A landscape with many peaks, sampled at points; each row gives a point and its height.
From any point a climber steps to the highest of the 2 points nearest to it. It stops when none of these is higher. Distance is the straight distance between rows; heights are no part of it.
beri: [-10.9 -14.2 -34.2  -2.9  -3.4  -0.4 -21.9  -0.5  12.5   8.9  22.5 -13.9
  -8.0  13.8   9.7 -19.6  13.0  -5.9 -37.6 -13.8 -27.7 -44.8   5.9]  (h 381)
gizo: [  4.5  24.3 -15.9   2.8  13.6  -5.2  -6.8   2.8   6.0 -22.1  -0.6 -15.7
 -19.9  10.1  -6.2 -40.4 -12.3 -21.5  -5.7  11.1  -1.7 -17.9  12.5]  (h 444)
vuni: [ 13.8  -4.2  17.1   9.2 -24.4  -8.6 -19.5 -28.6 -21.4   7.2  -5.6   3.8
  -8.3  28.3 -18.9  20.7   6.8  19.2 -43.3  26.5  23.5  -2.1 -15.5]  (h 512)
tamib: [ -2.2  -6.5  10.4  -3.8  -0.7  -7.6 -23.1   4.9  11.1 -11.4  34.7   7.8
  -0.5 -17.3  -2.2 -29.6   3.4   4.0  24.0   0.3   9.2  -4.2 -17.5]  (h 191)
tufus: [-17.9  -8.3 -19.2  -0.8  -8.5 -18.4  26.1 -23.4 -12.3  17.3 -18.5  16.9
   5.9   5.3   3.2  22.8 -14.9  26.1 -27.3  18.5  18.8  13.5 -28.1]  (h 387)
Dimub: [-14.8  11.7   4.1  10.1  -8.0 -16.2  -5.8  22.5   1.1  -8.5 -14.4  -2.6
  -9.3  18.1   4.0  20.7  -8.2  10.4  -9.7  10.1  25.6  24.5 -12.5]  (h 529)
zenu: [ 24.1  26.0 -13.6   3.3  16.8  -0.5   8.3 -16.4   3.1  -5.6 -30.7  -9.3
  -9.1  -4.2 -14.9 -34.7  -0.2 -35.2  -2.9  15.4   3.6   8.8   3.8]  (h 495)
mur: [-20.8   9.0 -13.8  -3.2  21.4  -1.4  49.1  -4.1  -4.7   0.9 -18.0  15.1
 -11.3 -16.1  26.9 -10.5  24.1 -20.3   8.1 -13.6   3.6  26.8  30.2]  (h 30)
gozor: [ 10.9   7.4  24.3  -3.4 -20.6 -13.2  -1.5   5.9   1.2 -19.8  -0.9  -2.6
  -1.1  19.8  -3.4 -17.4  -8.8  -1.2 -30.9  24.2  27.7   9.1 -25.3]  (h 103)
butu: [ 14.7  -5.9  -7.7  10.1  -8.5 -16.1  -2.3 -22.9 -19.9  17.1 -21.6  11.9
   7.1   6.8 -12.7  15.4  12.9  24.2 -26.1   9.5  18.9   8.4 -27.0]  (h 446)
nagi: [ -1.9  -2.4  27.1  -2.8 -22.9 -10.3 -10.1  22.1  10.9   9.4   4.0  -3.5
  22.5   8.7  19.5  38.2  -5.1  17.9  -6.9 -22.8   8.1  11.4  -8.6]  (h 442)
tagek: [-16.7 -16.5 -23.3 -11.1   7.3  -7.3   6.2 -15.8  -3.1   4.3  12.4   9.7
  -0.5  -7.5  12.7   8.5  -2.2   0.5 -20.2 -15.6  -8.3 -21.0  -3.9]  (h 229)
dat: [  4.8   1.4 -20.7  -1.2  18.2   5.9  13.5  11.2   3.3  10.0  32.3 -12.8
  11.2 -23.8  -4.1 -28.1  51.8  -8.3  10.8 -21.8  17.5   3.4  28.5]  (h 681)
figib: [ 14.5  -8.4  -6.6 -10.8 -14.5  10.0  10.9  -9.9   1.4  15.5 -34.8 -16.8
 -11.2 -12.4   2.4   9.6  19.9  -1.4 -17.2 -27.3 -15.0   7.6   0.2]  (h 312)
Momam: [-23.2  22.7  -2.0   2.7  33.2  -7.7  24.1 -19.5 -22.8 -21.6  14.2  -4.0
  20.8   1.8   2.2  19.5 -12.4 -20.9 -13.1  -4.5  -9.6   2.2  45.5]  (h 315)
Kovo: [  8.2  -4.1  13.1 -11.6  -9.1  22.5  14.3 -22.6  -0.6  14.7  -7.5   9.8
  24.0 -15.7  22.2  47.5 -28.7  -9.2   1.6  11.0   5.0  18.7 -12.4]  (h 496)
mis: [ -9.0  18.6   3.2 -12.4  16.0   7.1  28.0 -12.5 -18.3 -16.6  27.1 -22.7
   7.2   6.8  -9.1  15.2   1.1 -11.8 -23.9  -4.8 -11.2  -8.1  12.1]  (h 384)
gel: [ 23.1 -10.4  -9.7 -13.9 -13.9  -5.7  -5.5   8.5 -19.7  -3.1  11.7  -4.8
  12.6  35.7  -7.3   5.9  22.2  21.6  -3.4  11.3 -16.1 -26.6 -13.2]  (h 237)
tuk: [ 15.4 -10.7  38.9  -8.4 -26.1  21.6  18.7 -15.5  -5.5 -12.5  -0.7  -2.7
   0.8   7.1   6.3  -9.1   9.2  11.1   2.3  12.0 -25.3  -8.1 -10.8]  (h 139)
puf: [ 10.7   1.4 -15.2  -1.8  21.5   1.0  11.9  17.8  -2.4  -6.5   8.4 -28.9
 -16.0 -10.3   1.9  -4.3  47.2 -20.5   1.1 -29.6  -3.6  -8.1  31.2]  (h 591)
fos: [ 16.2  -9.5 -15.6  -2.5   3.5  -5.6   6.0  20.8 -10.8 -17.4   2.8 -23.0
  -1.4  18.3   9.1   6.9  37.3 -12.8  -1.1 -34.1 -28.4 -29.0  17.2]  (h 521)
ronoz: [-11.9 -14.5  -9.3  16.7  -3.5  -0.7 -25.2  10.6  11.8  -7.3  33.3  -3.0
 -27.0  16.9  -3.0  -7.0  14.9   2.1 -20.8  17.5   7.3 -29.3 -25.7]  (h 77)
bib: [ 20.5  10.9  10.8   1.5   4.5 -12.4  27.2   0.3  -4.8  21.5 -42.2  15.9
  36.1  25.3  -2.0  11.4 -43.6  12.8 -27.2  17.6  -0.1   0.8  -1.1]  (h 302)
Razo: [  4.6 -18.6  33.1  -2.0  -6.4  40.3 -19.8  17.1   1.8  -5.2 -22.4 -18.6
 -13.9  -6.6  -8.5  18.9  -6.0  -9.3  27.6  -7.4  -4.5  -1.3  -1.3]  (h 383)
riken: [  6.7  -4.8   5.3  -9.0   0.6  29.2  -2.6 -21.1  -3.7   1.1   8.6  12.1
  10.6 -22.4  -2.4   3.3 -15.7 -20.3  38.3  13.4   9.1   9.8 -25.0]  (h 603)
tava: [ -7.9  -4.4 -16.3  -1.1  10.6  11.5 -17.9  17.0   6.8 -18.4 -13.6 -10.5
 -26.3   4.0   1.6 -24.7  22.5  -1.9  32.1 -26.0 -10.7 -21.0  53.7]  (h 79)
dipi: [-23.9 -28.7 -38.0 -10.8  21.2   4.4  -8.1 -12.8  -5.6  19.1  45.1  15.1
  10.2 -19.7  -2.8   0.2   5.2  12.8 -16.4 -15.3  -5.1 -31.0  10.5]  (h 278)
lov: [-10.7  -1.9  16.6  -1.2 -30.2  15.7 -14.0  15.7  14.2  16.0  -7.4   2.5
  10.8 -41.0  -8.6  -7.9  -1.9 -18.4 -10.1 -24.7   4.6  37.9 -12.6]  (h 453)
pegep: [  7.2 -28.3   8.3   5.8  -2.5  23.6 -18.2   6.8  10.8  -5.2 -20.0   3.9
 -24.0 -16.5  -6.7 -10.9  -1.3 -22.4  16.3   7.5  -4.3  -2.1 -19.8]  (h 362)
Bepe: [  8.7   6.0  12.9  -7.2  -3.0   0.1  34.2   1.7   1.8   7.3 -30.4   0.3
   8.1   1.8  14.1   6.8   5.2  -6.4   2.8  -9.5 -15.2   5.4  -3.0]  (h 286)
Bifev: [  6.2  11.0 -24.5   2.5  20.6  17.8  27.3 -33.7 -16.1  10.4  31.6 -32.1
 -18.8  11.9  19.7  -7.8  28.4  -7.4  -1.8  27.1  15.4  -5.7 -10.6]  (h 475)
Migo: [  7.0  -0.7  22.4  -3.9 -31.7  -7.9   5.1  -4.6 -15.0  -2.6 -20.1  21.5
   5.4  46.0   8.0  20.4 -13.2  43.0  -9.7  32.2 -17.6  -7.1   4.0]  (h 451)
Kureb: [-12.0  21.2  21.8   3.2  24.8  16.8  28.7  15.4  -8.5 -20.6  19.7   5.4
  11.5 -21.7  -5.9  -4.0 -10.9 -23.9  16.5  10.2   3.3  16.0  15.0]  (h 322)
Mizo: [-18.5   4.6   4.5  19.0   5.4 -11.1  -9.2  -1.4  22.5  40.9  -7.2  -0.2
  -1.0  -4.7  -8.8  14.4 -33.4  31.0  40.1  -3.6 -11.2  19.4  17.4]  (h 360)
Met: [ 33.2  -4.8   9.8  13.2   1.9  13.2   5.8  -1.8   6.5  12.6  -3.3   0.9
  30.0 -10.2  -2.1  -2.1 -13.5 -10.1  38.0  12.6   5.9  20.9 -34.1]  (h 555)
fipil: [ -1.8  13.1  16.4 -19.5 -21.5  -5.1  32.7  17.0   7.8  -3.8  -6.5  -7.0
  -4.0  -9.3   1.5 -35.2  -5.5  -0.8 -27.9  -5.7   2.8  21.9 -11.8]  (h 611)
tuvo: [ 17.6   6.5   4.9 -10.3  -4.2  -4.7  43.3  -9.9  -6.5  11.9 -20.6 -13.9
  -2.2 -12.9 -16.3 -31.8  15.4  -5.7 -33.9  -7.7 -17.4  11.2  -3.1]  (h 668)
fibo: [  7.5   6.5  20.5  -6.2 -18.1  23.2   9.9 -11.8   3.4  -0.6  -2.3  14.6
  22.3 -26.2   6.0   7.7  -9.1 -33.2   2.6   3.8  -2.6  24.1 -21.1]  (h 552)
Mikat: [-38.1 -20.4  -7.7  20.8  -0.8 -15.6  11.6   4.5  17.6  11.8 -31.6  36.0
  11.6  -5.4  24.1  29.7 -11.8  -2.2 -18.8   0.2   8.3  12.8 -21.5]  (h 204)
dogo: [ 14.7   4.2  15.1   4.6  16.9   0.5   7.7 -17.7   1.7  -3.1   8.8   0.4
  49.5 -25.6   3.8  29.9  -3.8 -30.2  15.1 -18.0 -18.1   0.4   3.1]  (h 209)
bero: [  8.5  17.3  35.0 -19.8 -27.7   3.9  10.8  17.1   0.7   0.3  -2.4  -5.2
  12.8  11.1 -19.9 -20.2 -21.0  18.0 -32.6  -3.3 -18.1   1.8 -13.8]  (h 563)
Nima: [-10.9  -9.9 -12.7  -1.5  12.1  11.1  30.6 -21.4  -4.2  -1.7 -11.3   6.4
 -10.2 -18.5  23.6  12.3  26.7 -16.6  36.1 -14.3  -2.5   8.1  38.0]  (h 45)
guta: [  0.7  17.6   7.1   5.1  15.4   4.7   0.5 -24.6 -12.6 -22.9  10.2 -20.6
  21.1 -10.5   7.7  29.1   8.4 -24.9  12.9 -18.2 -17.4   5.7  34.0]  (h 252)
somas: [ -0.7   1.5  18.5  -5.4   8.4  28.8 -10.8  38.4   3.4 -23.1  -3.6 -22.9
 -20.0  -9.0 -21.1  -8.1 -10.7 -28.8  13.7 -10.0  -0.5   3.9  11.9]  (h 363)
danel: [-10.1  11.2 -18.9  -7.4  10.1  -5.8  24.8  -1.5   6.1  18.1   6.7  -7.8
 -23.3  -8.9   3.0 -55.2   4.6  -3.9 -12.6  15.9   6.4  10.6 -10.3]  (h 561)
Lalap: [ 14.2   6.7 -31.4  -6.7  12.6 -15.4 -15.0 -14.9 -27.5   1.0   5.9  -6.2
  -3.0  18.5 -18.8  21.1 -12.8  15.0  -4.6  16.2  18.8  -2.8 -11.7]  (h 582)
bisu: [-17.4  11.6  12.1  -9.8 -14.6 -17.0  -1.1   1.8   6.3  -8.6   1.2  20.7
   7.4  -1.1  18.6  -4.8 -19.0   3.0  -4.0  -1.7  14.0  22.8   0.1]  (h 607)
Zato: [ 11.0   5.1  15.1   1.4  10.9   3.1  23.0 -29.5 -11.8   6.7  32.2  -5.3
  36.7 -21.3  13.7  29.0   9.3   5.0  22.2 -11.5 -28.6  -0.8  -4.9]  (h 177)
zuse: [-11.7  24.8  -8.8  -7.5   6.6   6.2   0.7 -10.7   7.9   8.9  25.8   0.5
  17.3 -35.5 -10.1 -31.6 -15.8 -29.4 -14.8  -9.4  12.2  16.7  11.6]  (h 251)
Pokar: [  6.3  22.2  -0.4 -15.2 -15.0  -8.6 -16.8  44.1 -16.4  -9.2  19.4 -27.4
  -4.2  28.1 -26.3  -1.1   7.4  24.4 -11.5 -16.4   9.6   4.7  -7.2]  (h 637)
Purir: [ -9.1  11.8   8.2  -8.1   9.7  26.6 -24.4   2.0   6.0   0.2  18.8  -6.8
   6.3 -33.2 -21.5 -14.0  -8.5 -24.4   8.9  -8.6  22.7  24.4  25.3]  (h 224)
Riso: [  7.0  -3.9  14.0   1.6 -16.0   0.1 -26.4  11.9   1.3 -21.6   6.0 -12.2
 -17.3  20.8 -18.0  -1.6   5.7   6.7 -27.5  22.0   4.3 -10.0 -12.0]  (h 91)
deza: [-22.4 -10.4 -17.5  10.6   3.0   9.2   5.6 -12.7  20.8  12.5   8.0  -2.8
 -29.2  -9.7  30.3 -45.8  19.1  14.8  -2.8   4.7 -11.3 -15.0  26.2]  (h 48)
tivu: [-27.0  -4.1 -23.7  -2.3  12.3  -5.1   4.6 -15.9  11.0   6.3  -3.1  20.2
 -27.1 -20.6  16.8 -28.9   0.5   3.0  18.1  -0.1  -4.8   3.7  28.6]  (h 34)
vad: [-31.9  17.2  27.6  10.9 -17.6 -23.1  -6.6  41.0  18.5   5.7  -6.1  -8.1
   4.6  10.8   5.5  32.1  -2.9  18.4 -19.0 -21.5  18.9  23.6   1.0]  (h 483)
Fugu: [-25.6  -9.2  18.5  16.3  -3.2  -2.4  -5.0  11.5  22.0  21.8  -7.9  29.1
   5.5 -14.3  13.5   8.2 -12.8  16.4  34.6  -9.8   7.4  20.3   2.1]  (h 395)
Fot: [ 31.0   2.6 -23.4   9.9  16.4 -24.6 -27.7 -20.8 -17.2  -8.1 -27.3   8.5
  -7.6  25.2  -8.2   2.0  -5.5   6.6  13.8  25.6   7.9  -8.6  -8.4]  (h 501)
Ziti: [-46.9   8.7  -4.3  11.0  -4.1 -12.4 -13.3  -6.7  18.4  12.7  13.2  15.2
  -9.4 -21.9 -20.0 -21.9  -5.2  24.1 -11.5  -4.8   0.8  11.2  39.3]  (h 464)
detuk: [ 25.3  -2.3  30.5  10.9 -24.4   1.1 -26.2  20.8  -2.5   8.7 -10.0  -2.0
  25.1  41.1 -14.5  26.9 -13.8  25.5 -16.4   9.6  -5.1  -9.7  -7.0]  (h 661)
lut: [-20.7 -29.9 -32.8   1.6  13.6  13.5 -28.2  13.9   5.7   6.2  48.7  -3.5
   5.3   5.2 -13.2   0.7   7.9   4.8 -33.3  -8.7  -6.8 -47.8   5.1]  (h 328)
sak: [-17.9  14.1 -16.9 -20.9  16.3  -9.0 -17.3   5.3  -4.0 -12.9  33.7  14.2
   6.0  17.1   0.8 -13.2  -7.1  13.2   5.7   2.6  12.9 -13.8  31.7]  (h 137)
gol: [ 11.8   8.2 -25.6   6.9  -4.0 -28.1 -21.9 -53.1   0.4   1.4 -15.3  16.2
   3.1  -0.8  13.5  -4.4   3.2  -9.3   2.7   4.1  16.7   8.2  -9.7]  (h 372)
dugik: [-16.3   3.9 -19.8  -3.3  19.5   6.5 -32.1  -7.9  -1.4 -10.4  19.0   0.1
 -22.1   5.4 -10.3 -23.5 -15.5  -3.6  19.9  22.3  22.1  -9.4  28.8]  (h 114)
patek: [ -3.5 -16.4  -8.0   1.2   5.0  15.1  -9.7  -9.9  -4.1  -6.6 -13.5   5.0
 -18.5  -7.7  19.0   5.9  18.7  -5.4  41.5 -25.8 -25.7 -15.6  36.5]  (h 62)
Vusu: [-27.7 -11.8 -20.3  -0.7   7.1 -16.3  32.5   4.9   4.1  10.7 -19.4  35.9
 -16.5 -14.5  30.8 -19.0  14.1  -1.4   7.0 -10.0   6.6  17.8   2.1]  (h 16)
Siko: [-27.6  10.3   8.2  -8.1 -14.1  -7.1   2.8   7.3  15.1  10.5  11.8  20.3
  -5.4 -23.7  -2.6 -38.3 -10.1  12.0   0.7  -3.5   2.7  19.4  10.3]  (h 528)
Manu: [ 13.5   4.0  30.0  -6.7 -11.9 -14.3  -4.2  28.2   6.0  -4.3 -15.3   4.6
  39.6  33.6  -4.1   9.6 -27.6  15.1 -42.6  -0.1  -8.1 -22.0 -16.4]  (h 580)
Gasuv: [  2.7  -5.0   1.6  -5.2  -7.5  -0.1  -5.6   1.2   9.1  11.0  11.9  11.7
  19.1 -28.5   3.8   1.0   5.1 -16.9 -12.3 -27.0   3.4  10.8 -18.3]  (h 493)
zub: [ 19.9   9.9 -18.4   4.7  25.9 -24.1 -12.3  20.9  -3.5  -8.7 -16.9   1.3
  -6.2  23.3  -3.6   7.0 -17.6   3.2  30.6  15.7  18.2  -5.4 -13.7]  (h 538)
gusov: [ 20.2  -2.1  -2.1 -10.8   3.2  -0.3 -10.5  -0.8  -7.9 -12.1  33.6 -11.7
  -1.1   9.1 -10.6  -4.9   2.9  11.2  16.1  -0.2  -2.5 -19.3 -24.8]  (h 211)
nef: [ 10.9 -11.4   0.9  -3.4  -2.4  29.6   5.6 -14.2   0.7  -1.6 -16.7 -13.2
 -20.8 -11.3  -7.9  -5.1   7.3 -17.8  -2.2  -1.7 -21.9  -0.4   8.8]  (h 338)
kovet: [  5.6  20.1 -35.8  -1.3  11.6  -6.7  11.1 -23.3  -3.2   7.4  23.6 -20.4
 -17.4   9.4  12.3 -43.0  15.3   5.1  -1.5  12.5  20.9  -2.9  -4.5]  (h 516)
pido: [ -0.6  14.3  24.9 -12.9  -0.1  -9.1  -6.0  39.3   4.6  -6.5  13.9   1.0
  22.3   9.7 -19.3  -1.3 -37.3  20.3 -27.3   7.5   6.5  -0.9 -27.8]  (h 517)
Kovu: [ -5.5  17.9  -5.5  -5.5  27.8   0.5  14.3  -4.1   0.5 -12.8  23.7  18.0
  19.0 -24.5  -3.6 -23.4 -16.4 -26.3  15.2   2.3   0.1  -6.7  -2.7]  (h 289)
fufar: [ 22.0  -9.9 -11.1  17.7  15.8  21.9  29.3 -12.5 -21.9 -15.1   2.9 -31.4
 -27.9  12.6  -6.3  -9.1  41.8 -11.1  19.7  20.2 -13.3 -16.8   0.6]  (h 340)
pak: [-10.1  21.8 -13.8   2.7  32.0   3.9  30.3 -27.8 -17.9 -13.1  27.2 -24.1
  -4.0  12.3  -0.4  -3.0   0.5 -19.8  -1.0  28.7  10.6  -4.6  16.7]  (h 435)
pok: [ 12.0 -36.0 -15.1  -1.4  -3.5   5.6  26.7  -4.6 -12.2  -3.2  -5.3   0.0
 -19.6  13.3  10.3   8.9  36.3  16.9   7.0   1.3 -31.0 -26.2  -9.2]  (h 288)
Kep: [-14.9 -17.6  -1.7  14.2   6.7 -18.2  10.2  27.6  13.6  11.2 -37.4  11.0
  -4.6  16.4  22.9  30.8 -11.2  13.3 -12.9 -10.4  -8.2   0.1  -7.4]  (h 235)
sadob: [ 12.6 -13.7  19.5   1.8 -11.6 -16.5  31.1  29.9   4.0   7.6 -36.1  -3.4
  11.7  21.7  24.6  22.9   8.8   9.8 -12.4 -16.8  -0.7  11.3  -1.7]  (h 261)
fir: [-19.6 -13.7   0.8  10.1 -16.1  -0.8 -15.0  -4.7  19.6  -0.5   8.2  -3.8
 -27.9  -0.4   6.6 -22.5   9.7   2.6 -12.5   4.0 -11.2  -8.8  -3.9]  (h 63)
Lig: [ 13.6 -11.6  15.9  10.2  -8.3   7.3 -17.4  10.8   7.5  -6.0 -18.1   7.1
   9.4   3.9  16.6  34.5  -3.1 -24.9  -4.4   3.8  25.0  25.2 -24.6]  (h 155)
Sedi: [ 16.8  13.9  35.9  -5.2 -17.1  -9.9  15.1  -6.4  -3.7 -30.6  -4.7  11.0
   5.2  20.2  13.6 -26.2   1.0   4.3 -17.7  16.9  -5.0 -11.1  -1.5]  (h 120)
regu: [-16.4 -25.5  17.2   9.5 -20.6  20.2  -6.8  10.3  17.2  25.0 -12.9   7.1
  -4.1 -35.9   9.3  15.9   6.0  -4.6  16.7 -22.4  -2.1  31.9  -5.9]  (h 428)
pev: [-40.5   7.0  -3.8  18.6 -22.7 -23.9  -8.6 -26.8  16.0  13.7  19.2  22.9
 -20.9 -15.3  -3.0  -4.8  10.1  29.0   3.2   4.8   4.1   3.8  12.4]  (h 403)
mukot: [-27.1   5.2  -2.3  23.0  -0.5   7.9 -23.5   3.6  21.5  26.3   1.8  -0.5
 -22.4 -36.0 -45.4  17.3  -1.8  10.5   4.0   3.0  -9.2  -0.5 -12.2]  (h 309)
fedog: [  9.6   1.1   1.5 -10.6 -31.7  15.5 -20.2  -1.3 -12.2  -5.6  -7.7 -20.3
 -20.4  22.6  -9.5  12.1  12.1  19.2   1.4  -2.9 -25.3  -3.5  12.3]  (h 599)
vatof: [-30.3 -20.9 -15.5  -9.7  -3.8 -15.3  13.7  -5.0  -1.4   8.5 -11.4  35.4
  18.9 -17.6  24.4   6.7 -12.7  -5.4 -31.6 -19.7   7.7 -10.8 -27.0]  (h 186)
Fezuz: [ 24.5   2.2  14.5   2.6   5.1 -19.6  15.4  -9.4   4.2  10.3 -23.6   9.6
  56.2  25.8  14.0  30.0 -35.6  -2.4 -20.1  -3.1   3.3 -22.7  -8.6]  (h 256)
soke: [ -8.3   8.7   6.7  -0.3  -3.2   1.5 -25.6   2.0  11.1  17.5  -4.9  -2.9
  -4.8 -23.1 -23.5   4.5 -34.5  13.5  20.4   7.2 -11.5  14.1  -8.2]  (h 333)
nopom: [ 25.1  -4.6  28.5  21.3 -31.9 -10.0 -39.8 -22.1  -9.8   6.2  -6.4   9.1
  12.5  32.7 -15.8   9.5  -2.2  20.8  -8.5  23.7   8.7 -10.2 -13.5]  (h 581)
Bor: [  6.3 -20.8 -17.3  -1.2  -8.4 -18.2 -16.5   9.6   6.3 -15.7   8.1   3.8
  -1.2  10.7  12.6  -8.2  22.3  -3.3  -5.8 -23.3 -31.2 -38.6  -2.9]  (h 447)
moga: [-17.5   1.1  -0.7  14.6 -26.6 -23.4 -23.9 -51.0  16.5  -2.4  -0.4  12.4
  -7.2 -10.2  14.4   3.9  10.7  12.6  -8.3   2.3   2.2   6.6 -13.2]  (h 341)
rade: [ -4.1   8.9  -0.1  -3.5  17.5  11.9 -31.6  29.2   6.9  12.7  -8.5  -6.1
  13.3 -25.1 -16.7  14.4 -19.0  -9.5  11.8 -14.5  20.9  18.3  32.8]  (h 227)
linef: [ 24.8 -13.4  21.0  -9.1  -7.5  27.9  21.5 -27.4 -12.5   9.3  20.1  -3.8
   9.9  -8.0  -1.1   9.1  10.4  17.4  27.2   1.2 -36.1 -11.3 -14.4]  (h 153)
pul: [-16.2 -18.3 -19.8   9.4  28.7  12.7 -34.6  19.8   4.0 -19.1   3.3   9.0
 -17.0   0.4 -14.1 -15.2  -1.5  -9.9  30.0  -3.9   4.0 -19.7  34.0]  (h 97)
zav: [ -3.5  -9.8 -21.2  11.6  15.6 -19.8  -6.3  19.7   4.7  -1.5  -3.8   8.5
 -23.8  -1.1   2.2  -4.2  11.3  -1.0  26.8  -0.3  16.9   7.1 -14.6]  (h 602)
pide: [ 15.0 -15.9  30.3   1.4 -23.3  12.4 -11.8  18.5  17.8  11.5 -22.7 -11.9
   7.4   1.8   7.4  28.2 -12.5   6.2   3.3  -7.8 -12.8   8.4  -1.3]  (h 407)
dizis: [ 10.4  12.2 -13.4   1.4  13.4   5.3  14.3 -15.8 -10.2 -21.7 -12.1 -26.9
 -23.6  19.3  -1.3 -18.1  25.5  -9.3  35.4   2.2 -21.2  -7.3  20.4]  (h 361)
sedu: [ -2.5 -18.0  26.0   5.8 -24.7  18.4  -5.8   5.2   6.4 -20.5 -22.9   8.6
 -19.7   9.0  10.2  21.3  -4.2 -11.9  -9.2  21.4  15.1  13.9  -9.6]  (h 141)
tar: [ 10.4  -1.5 -10.8  -3.8   5.1 -14.3 -12.2  41.2  -8.2  -9.0   4.0 -27.4
 -17.2   5.2 -15.8  -6.7  17.5  -7.9 -17.6 -12.0  27.8   3.8 -14.1]  (h 705)
pepo: [  3.8  22.2  17.1  -2.5   1.0 -10.2  -8.1  -8.4  10.5  -8.8 -13.8   7.9
  48.8   5.6  18.6  22.3 -43.3 -26.5 -26.5  -4.2   5.7  -6.6  -7.4]  (h 210)
Degis: [ 23.2 -14.2 -12.0  -1.1  18.7  -3.3  37.3  -2.2 -15.3 -14.3   8.6  -8.2
 -11.3   5.1  11.9   3.3  35.5  -3.2  16.4   1.8  -1.4 -11.3 -12.3]  (h 316)
Zuzir: [  3.9  13.7 -18.1  -7.4  11.7   6.9  59.2 -12.5  -4.8  20.2  14.6 -15.7
   3.8 -15.7 -10.6 -39.8   5.7  -1.8 -20.8   4.0  -4.1   5.9 -16.4]  (h 606)
Mezev: [  3.7   2.0   2.9 -10.0   1.6  -0.2  30.9   0.7 -16.4   7.2 -22.8  12.0
   0.8  20.4   4.4  14.9 -30.0  17.3 -12.5  26.9  10.6   3.2 -18.2]  (h 343)
fis: [ 26.6   5.5 -18.2  11.9   4.3 -22.4 -16.2 -34.2  -5.2  11.8 -28.3  11.5
   8.3   6.5  14.1  10.1 -20.3   8.2  35.2  10.9   5.6   6.9  -7.8]  (h 439)
Git: [-25.9 -11.1 -11.4  17.8  13.3  10.1 -43.4  -8.5  12.1  11.8   1.9  15.3
  -5.9 -32.0 -22.2  28.1 -11.8   0.5  15.4   0.3   1.3  -7.8  13.6]  (h 284)
Paner: [  4.9   2.1  12.5   0.4   0.0  -5.1 -36.2  10.3  15.3  -7.8  -0.3   1.6
  18.4  -1.8   6.1  25.9 -32.3 -26.1  -2.9  -9.2  16.3   3.2  -2.6]  (h 176)
ger: [-10.5  -0.7   0.0  -5.7   6.6  -1.9 -10.0  27.3   2.5 -14.4  34.4   9.6
   2.3  -5.5  -5.6 -33.4  24.8  14.4  13.3 -12.9   8.9  -8.8  25.5]  (h 167)
Bup: [-10.1   1.7 -28.0  -0.4  34.0   1.7 -37.8  16.0   2.3   9.6   3.3  13.1
   3.4 -16.8 -17.8  28.1 -32.7  -1.3   8.1  -1.9  11.6  -7.8  28.9]  (h 254)
pezi: [ 18.7   4.7  -7.8  -9.2  -3.9  -2.6 -10.7 -13.3 -12.5   0.4 -14.6  -9.1
   2.1  13.4  -7.6  28.1  -3.2   4.5   2.5  -0.3 -10.2   1.4   5.2]  (h 690)
zan: [ 34.3 -27.9  -0.4  -8.3  -8.5  16.8  26.1  13.7 -38.3   4.7   4.2  -3.2
   1.5  25.4  -7.9  20.7  34.6  16.6  11.1   8.9 -23.0 -22.5 -13.6]  (h 263)
Nud: [ 20.6  12.5 -14.1   6.7  -2.0  -4.0  -0.7   7.9  -3.5   7.1 -15.5  -5.5
 -11.3   0.5  -9.9 -24.2   2.1 -10.2  11.2   9.9  10.8  24.3 -17.4]  (h 544)
dasuk: [  3.7  23.3  -9.7  -5.7 -10.5  -3.4  -3.9 -11.9  -4.8 -23.1  -3.6 -15.3
 -16.4  35.0   0.4 -27.9  -2.7   2.2   3.3  10.7 -24.8 -13.9  27.6]  (h 400)
Zudok: [ -2.1  11.0  38.7  -3.0 -37.0  -9.6   5.4   8.5  -1.5   4.2  -6.5  11.9
   0.5  23.6  -9.5  -9.1 -15.1  49.1 -10.1  17.8 -18.7  12.3 -12.6]  (h 511)
noruk: [ -3.2  -0.1  18.7  -2.4  13.9  26.2   6.6  11.9  -4.8 -26.2   7.0  -7.5
 -11.7 -15.1   1.9  -9.9   0.6 -21.3  40.6   0.2   8.9  -0.4   6.5]  (h 345)
boga: [  8.8   1.3 -15.1  -5.5  18.4   5.9   8.5  28.4 -10.8  -3.3  40.5 -19.8
  -7.7 -14.3 -14.9 -13.1  27.7 -10.3   6.5  -7.1  30.4  -0.9  -7.5]  (h 791)

Call two points neighbours if one is among the 2 nearest of the other. Go from one point of each pair to the other, from neighbour to neighbour, staying as high as possible. Name the lowest point that can't be avoided.
boga, zav | vatof
bisu, zav | moga
detuk, bero | pido
pezi, riken | Purir
pezi, zav | Fot

Write out the way that a climber takes from each point below.
Mikat | Kep sadob Bepe figib nef pegep Razo pide nagi vad Dimub bisu
dipi | lut beri Bor fos puf dat boga
rade | Bup Git mukot soke Mizo Fugu regu lov Gasuv fibo riken
Riso | gozor Sedi tuk linef Zato dogo guta Momam mis pak Bifev kovet danel Zuzir tuvo
Lig | Paner pepo Fezuz bib Mezev tufus butu vuni nopom detuk
Kovu | Kureb noruk somas Razo pide nagi vad Dimub bisu
Nima | patek tava pul dugik sak ger tamib gusov gel zan pok Degis fufar dizis dasuk gizo zenu Nud zav
